A landscape with many valleys, sampled at points; each row gives a point and its height.
From any point a ball rolls to the lowest of the 2 points nearest to it. It stops when none of these is lower. Distance is the straight distance between rows; heights are no part of it.
Ker height 248: [ 17.5  19.4  19.4  13.4  12.8  -3.2 -14.1 -16.2 -10.0  16.9   7.4  -6.4
  10.8  -8.9   8.8   5.1 -15.6  15.5   7.8   6.0  23.6]
lutog height 498: [  7.6  -3.6 -17.1   0.4  20.4  -2.0 -36.1 -32.0  -0.2  18.0 -16.1   2.2
   7.0  12.9  -1.1  -3.8 -22.4  10.1  15.9  -2.9   4.7]
Zedu height 374: [  1.6   5.0  23.2 -13.5 -22.8  25.2   3.7  10.4 -34.2 -10.6   3.2  -4.7
   9.1   1.6  -8.3 -15.6   3.5  -6.8 -13.7  21.1  -6.7]
Gavir height 184: [-10.1  -7.7 -23.9   1.9   1.5   1.4  31.8   1.4  -3.8  16.0  -3.8  -4.0
 -18.2  -5.5  -5.6  13.3   8.1 -15.1  -7.1  16.4 -36.0]
Zik height 774: [  5.1  -7.6  13.8 -30.7 -13.7  11.3  19.5   8.3  -5.9   2.1 -21.2  15.8
  -5.6  15.8  -5.8 -17.8 -18.7 -12.2  -5.7 -22.8   8.8]
Pamev height 249: [-35.1   5.3  33.4 -20.6 -21.9 -22.0  -3.3 -21.9  15.7 -11.4  14.7 -24.3
  23.1   5.6  11.2  -8.8  12.7  21.2   6.7  11.5  16.3]
patob height 185: [-14.0  -9.4 -19.4  17.4   2.4 -15.2  -8.7   2.1  13.1   7.6   6.2  -4.6
  -8.7  -2.4  13.0  14.7  22.1   9.2   1.4  15.3 -10.2]
suge height 348: [ -2.2  13.3   5.2   5.9  23.6  -3.1 -22.4  -4.9  20.5  -7.9  11.0  -1.4
   2.2  14.9  -3.2  -9.1   9.8   7.2  -4.3  -4.3  -4.1]
ves height 477: [  7.2   2.9 -13.2  16.8  21.0  12.1 -29.0  11.2  15.5 -20.4  -1.2   2.9
   3.7  -1.4   2.2   7.4  -0.7  -1.8  27.5 -26.0  18.0]
liko height 82: [-12.3   7.8  -1.3 -18.7 -30.9  11.8  27.9  17.2  -6.8   3.8  -0.9  12.6
  -6.0  -7.8  -8.2  -5.6   3.4 -11.6 -25.1  -9.4 -14.2]
paluz height 405: [-19.5  -6.0  26.1  -6.6 -33.2   7.8   2.8  20.0 -13.4  -9.9   0.1  -2.9
  15.8  14.3  -4.2 -10.3  23.8   1.3  -8.6  20.9  -0.8]
tuder height 567: [ 24.7   3.8 -24.4  11.6  37.3   5.4  -0.9   3.6   0.3 -24.7 -10.4  14.5
 -15.9   4.5 -11.4   8.4 -27.3 -22.7  12.4 -45.3  -5.8]
lig height 395: [ 24.4 -14.8 -34.8  24.6  10.8  -4.8 -33.1  -4.6   5.7   7.8 -11.2   8.2
 -12.8  -6.3  -0.4  16.2 -14.3   4.0   9.9 -14.4   1.4]
fimo height 174: [-14.1  12.6  21.9 -20.4 -31.0 -14.7  -1.0   3.3 -21.8  12.3  14.2  -7.4
  12.9 -33.3   3.9  -9.0 -10.7   8.2  -9.7   8.8   1.6]
fogom height 430: [ 13.7   7.2  -6.6  -8.1  32.5  -0.6  21.6  10.0  -4.4  13.2  -1.0   0.9
   0.0 -12.8 -10.7  -7.5 -10.9 -11.0  11.0  -2.1 -25.7]
Rotu height 277: [ 21.9  17.0  -7.5  16.6   6.1   7.7  27.5  -7.2  16.1  -8.9  17.0  -0.8
 -28.8  -3.0   6.3  20.9   3.8  -1.1 -18.9 -15.2   5.5]
vudi height 327: [  7.7  -0.7  16.7 -18.2   6.4  17.6  10.6   8.3 -29.4  -2.7 -13.3   0.0
   4.8  14.1 -11.0 -17.8  -4.8 -14.2  -3.2  10.3 -19.6]
lafa height 447: [  7.7  -7.1 -18.8   7.5  18.9  -5.8 -19.0  -3.9  26.2   1.2   2.9  -3.2
  -3.3  -2.3  14.2   6.9 -14.4  12.4  34.1 -20.2  10.9]
Ved height 221: [ 27.9  19.1   0.4   4.3  10.1   6.3  35.2   4.3  -9.9   1.3   6.1  11.5
 -18.2 -10.2   4.4  12.8  -5.3  -5.0 -23.9 -15.3  -0.1]
Suno height 664: [ 28.7   2.5 -15.2  15.5  12.0  17.1  -7.5   0.3 -10.9  -1.1 -20.9  21.2
 -14.6  11.7 -14.8   6.0 -16.4 -16.3 -14.5 -23.6   5.5]
Feme height 363: [ -3.5 -32.8  28.0 -17.8 -20.0 -28.1  16.2   6.9 -50.1   7.3 -12.0 -19.0
   5.5   6.9   1.8  -5.1 -19.6  -8.8   7.6  32.2 -16.3]
Luv height 289: [ -9.4  -5.3   4.7  -8.9  -7.6  -4.6  -2.8  -0.5 -19.9  20.2  -5.2  -2.0
  15.4  10.1   8.3  -5.7  12.0  21.4  -0.3  29.8 -17.4]
boki height 240: [ -4.7  -0.8 -23.9   1.6   3.5   0.9 -13.7  -3.7   0.6  21.8   1.3  10.7
   7.6   7.7   2.1  -9.6  19.8  21.3 -11.4  24.2 -32.1]
dit height 465: [-16.8  -3.5   5.7  -7.9  -7.3  17.2   5.6  20.8  -9.9 -22.7  -6.8  -5.4
   2.8   4.6   3.9   7.9  29.4 -11.1   4.7  -1.8  11.5]
Mapig height 223: [ -3.0   0.9  -8.7  -5.4  -3.8   3.4  28.6   0.3  -6.5  27.8  -3.4   4.4
  -2.7  -4.8 -18.1 -11.8  -3.1  -8.1 -14.1  24.1 -38.2]
Zifuz height 434: [-35.4 -15.7   9.5 -11.1 -23.2  -0.7  11.6  25.5 -22.0  -9.8 -10.0  -7.0
   6.6   3.6   5.3   6.8  22.8 -12.5   5.6  11.8  -6.7]
nobeb height 269: [ 11.5  -4.6   0.5 -13.8  10.3  13.7   4.7  -3.2 -18.9  22.5 -17.0   4.2
  10.0   5.9 -21.5 -25.2 -10.4 -10.6  -3.9  27.4 -31.3]
lanas height 234: [ 14.4  16.9  15.4  23.7   2.2  -1.3 -25.4 -22.2  17.3  -7.5  14.5  -7.5
  26.7  -8.5   2.2   5.7  13.9  23.1   1.4   7.4  45.5]
Zige height 293: [ -7.3 -14.9 -25.4  13.0  -8.3  17.8  -6.0  -3.3  39.7  -6.6   4.9  -4.6
  -7.3  -5.4   9.9   5.8   8.1   8.7  28.3   1.6  14.1]
Nolig height 398: [ 11.5 -32.5  21.4 -25.6 -25.0 -23.5  45.6   8.1 -61.6  -4.6 -10.8 -12.5
   1.1   6.8  -5.4   0.6 -23.0 -16.0  -6.1  16.6 -24.6]
rabib height 263: [ -2.2  -9.2 -10.6  29.3   2.2  -0.9 -30.6  -1.0  43.8  -6.6   8.7   9.7
   5.3  -4.0   4.8  -7.0  10.2  13.1  13.1   3.7  19.2]
zafo height 279: [  3.1   9.5   1.9  -4.3   5.1  12.3 -15.6  -6.4 -15.6  -7.1  -3.5  -6.1
  -8.0 -11.3  -4.9   8.7  -1.4 -15.3  -6.3  -6.1  13.5]
Sadek height 386: [  7.2  14.5  -6.9  -3.9  36.5   0.0  -5.1   4.6  18.2   1.6   6.0   3.8
  -3.4   9.9  -7.1 -17.0  -8.1  -3.9   4.4 -12.7 -23.9]
gavop height 188: [-25.9   9.4  50.1  -3.6 -40.6 -10.3  36.2  14.0  -1.8 -22.0  24.3 -15.4
  20.0  12.9   1.0  -7.5  11.8   3.1  -9.5  10.2   1.3]
Beg height 720: [  8.0 -13.2  -2.7 -10.0   2.7   6.3  36.8  -4.2   1.3  -4.1 -21.2  31.6
 -25.6  -0.2  -7.5  -3.7 -27.9 -34.3 -18.8 -22.1  15.0]
Nedor height 103: [ -6.5  12.6   0.6  -8.6 -20.0  22.0  -2.2   1.3  15.9 -10.7  10.9  -3.9
   8.3  -6.2  -5.1  -5.3  21.9   9.1  -7.6  -2.1  15.7]
kurim height 175: [ 22.0  16.6  15.0  29.0   8.1   2.2  -6.7 -13.1  12.7  -2.1  10.9  -6.6
  -3.1   4.9   5.7  18.4   2.9   9.7  -3.3  -7.4  33.0]
Nak height 530: [ -1.9   7.7 -11.2  10.7  19.6 -11.8 -50.6 -43.6  18.0   0.2   2.3   7.2
  10.0   8.5   3.7  -9.2 -13.0  19.1   9.9  -6.5  15.1]
Sek height 311: [-17.8   4.4  18.6 -10.6   3.6  -7.9  -8.2  -3.2  14.7  -3.7   2.7  -9.9
   1.9   7.8   4.3  -9.9   1.6  -1.3   7.9  -4.2  13.2]
Lesu height 617: [ 15.9   7.3 -18.7  20.2  27.9   8.2 -30.9  -5.2 -14.1 -13.9 -21.4  11.5
  -3.5  12.8 -18.6  12.0 -22.9 -23.8  10.2 -33.4   5.8]
kaz height 304: [ 10.4   5.1  -7.1  14.5  -1.2  -2.3 -16.2  -2.0   1.9  15.8   6.4   0.8
  11.7 -17.4  16.1  12.8  10.4  28.1   8.9   5.5  21.7]
Gema height 280: [-34.8   9.1  17.4 -10.3  -5.2 -29.9  -4.1  -7.7  24.4   3.0  18.0 -13.0
   4.5 -11.9  10.8  -5.4   3.7   7.5   5.3   1.4   7.5]
gepaf height 750: [ 11.7  -3.9  10.6 -14.2  -0.2   5.4  16.3   1.2  -6.1  -7.0 -21.9  20.6
 -15.0  10.6   2.8   2.1 -24.5 -17.9  -6.0 -36.7  29.4]
Zeva height 192: [ -4.7   4.4 -27.7   7.5   4.2   0.7 -26.5   0.3  20.3   3.0  15.6  15.2
  15.2  -4.5   5.5 -12.6  27.7  31.7  -7.3  13.3 -16.0]
val height 158: [ -8.1  13.3  32.2   4.3   5.7   1.8  16.0  -1.3  -8.8  -6.4  16.3 -22.9
   6.9   4.4  10.8   3.0  12.0   3.6   7.9  22.0   4.0]
pina height 497: [ -8.8  -1.1  -5.6   0.4  10.6  21.2 -26.5  15.8   9.7 -23.1  -4.3  -0.2
  12.5   3.4  -3.8  -3.5  21.0  -5.7  14.7  -9.0  14.7]
bavot height 146: [-14.0  11.8  -9.7   4.2 -14.8   6.3 -12.8  -0.8  32.3   1.0  18.8   4.8
   3.4  -7.0  -7.6 -13.5  20.5  12.3 -17.7   9.6 -10.7]
kisul height 219: [-27.6   0.8  46.7 -15.1 -36.4 -20.1   8.9   0.1   1.2 -27.7  18.6 -27.6
  28.0  21.8   0.0  -8.6  23.0  16.1  -8.2  13.6   5.8]
Tuduk height 404: [ 14.1 -15.1  13.1 -27.8   3.8  -0.1  42.2  11.6 -56.6 -13.0 -16.4   1.5
  -0.1   7.7  -5.8   1.9  -8.1 -18.8  -9.3   5.5 -20.8]
vit height 283: [ 12.1   6.7 -19.0  12.5   9.2 -21.0 -23.2   1.8   5.1  13.9  11.9   5.6
  -2.4 -23.7  10.2   9.9  -0.3  21.4  -4.4  -7.8  -0.1]
sepa height 329: [ -6.1 -22.2  14.0 -16.2 -26.2   3.5  12.2   3.5 -35.0  15.1 -17.3  -9.7
   7.7   8.0   4.8  -3.0  -6.9   1.5   9.6  26.5  -5.7]
vedo height 126: [  5.2 -15.8 -26.6  17.1   9.8  -4.3   4.7 -10.1  11.1  20.1  -3.3  -4.6
 -22.9  -0.8   3.1  15.8  -1.2  -4.3   1.3  14.5 -16.0]
rerob height 136: [-22.8   6.4  13.0 -23.5 -42.8 -11.7  14.6   6.4  -5.0  17.2   6.2   2.0
   4.6 -11.5  -3.1 -11.1  -7.0   4.6 -18.4  -0.3 -12.2]
fef height 449: [ 17.5  -9.1 -24.5  -3.2  17.1   2.6 -12.6  -8.2  -5.9  17.4 -19.6   2.4
  -6.0  -3.4  -8.1   3.5 -17.9  -7.0  10.3  -8.0  -3.6]
seguk height 481: [  8.2 -20.6 -22.0  12.5  15.7  -5.5  -8.7  -0.6  31.3  -7.1  -8.0   2.1
 -26.9   1.0   4.2   5.1 -22.6 -14.6  20.4 -22.7   4.4]
kag height 149: [-29.5  11.1  32.1   8.0 -17.5  -7.3  24.5   3.9   7.3   1.3  20.9 -13.1
  12.1   4.0   4.1  -4.9  13.9   4.3  -0.7  25.1  -5.8]
Bage height 230: [ -9.1 -15.9 -28.3  24.9  -3.6 -20.1 -21.1  -9.9  36.1  -1.8  15.8   2.1
   2.5 -11.3  18.4   9.4  21.2  30.8   8.8  11.4   2.6]
poti height 150: [  0.4   5.4 -10.7  -7.5  -3.3   1.6  36.1  12.5   2.9  -0.7   1.5  11.1
 -23.4 -11.3  -2.7   6.7  -2.7 -15.4 -20.8 -16.6 -10.9]
posu height 220: [ -8.3   5.0  -0.6 -16.0  -4.3 -14.1 -11.1   2.1 -15.9  12.3   1.2  -6.2
   0.6 -28.3   5.2   6.2  -3.7   1.4  -3.3  -0.5   1.2]
Sina height 336: [ 22.7   9.9 -20.5  12.3   5.7  12.2 -31.1 -11.2  -4.3  -4.0  -0.5  -1.0
  -6.4  -6.9  -5.0  16.9  -1.8   3.2  -7.0 -17.0  10.4]
Bafat height 522: [  5.1  -8.9 -12.5   1.4  30.4   2.6   5.2   7.5   5.0 -13.6 -13.9   4.4
 -14.4   8.9   3.2   9.1 -10.4 -20.9  20.0 -23.3   4.7]
tek height 106: [ -0.9  10.4  15.7  20.9   7.7  -5.7   6.9  -0.6  16.8  -2.9  16.2 -12.9
   3.5   1.1  11.1  12.4  21.8  10.1   4.7  10.9  16.5]
sedi height 694: [ 19.4 -13.1 -21.2  -1.9   7.2  16.9  13.0   4.1   7.9   4.5 -20.1  25.5
 -20.7   3.3 -18.5  -7.6 -19.1 -26.1 -12.3 -18.9  -6.7]

Where does a ball stop that starts at each point below?
gepaf => lafa
Zik => lafa
fef => liko
Nak => kag
Nolig => Nedor
pina => vedo
Sadek => kag
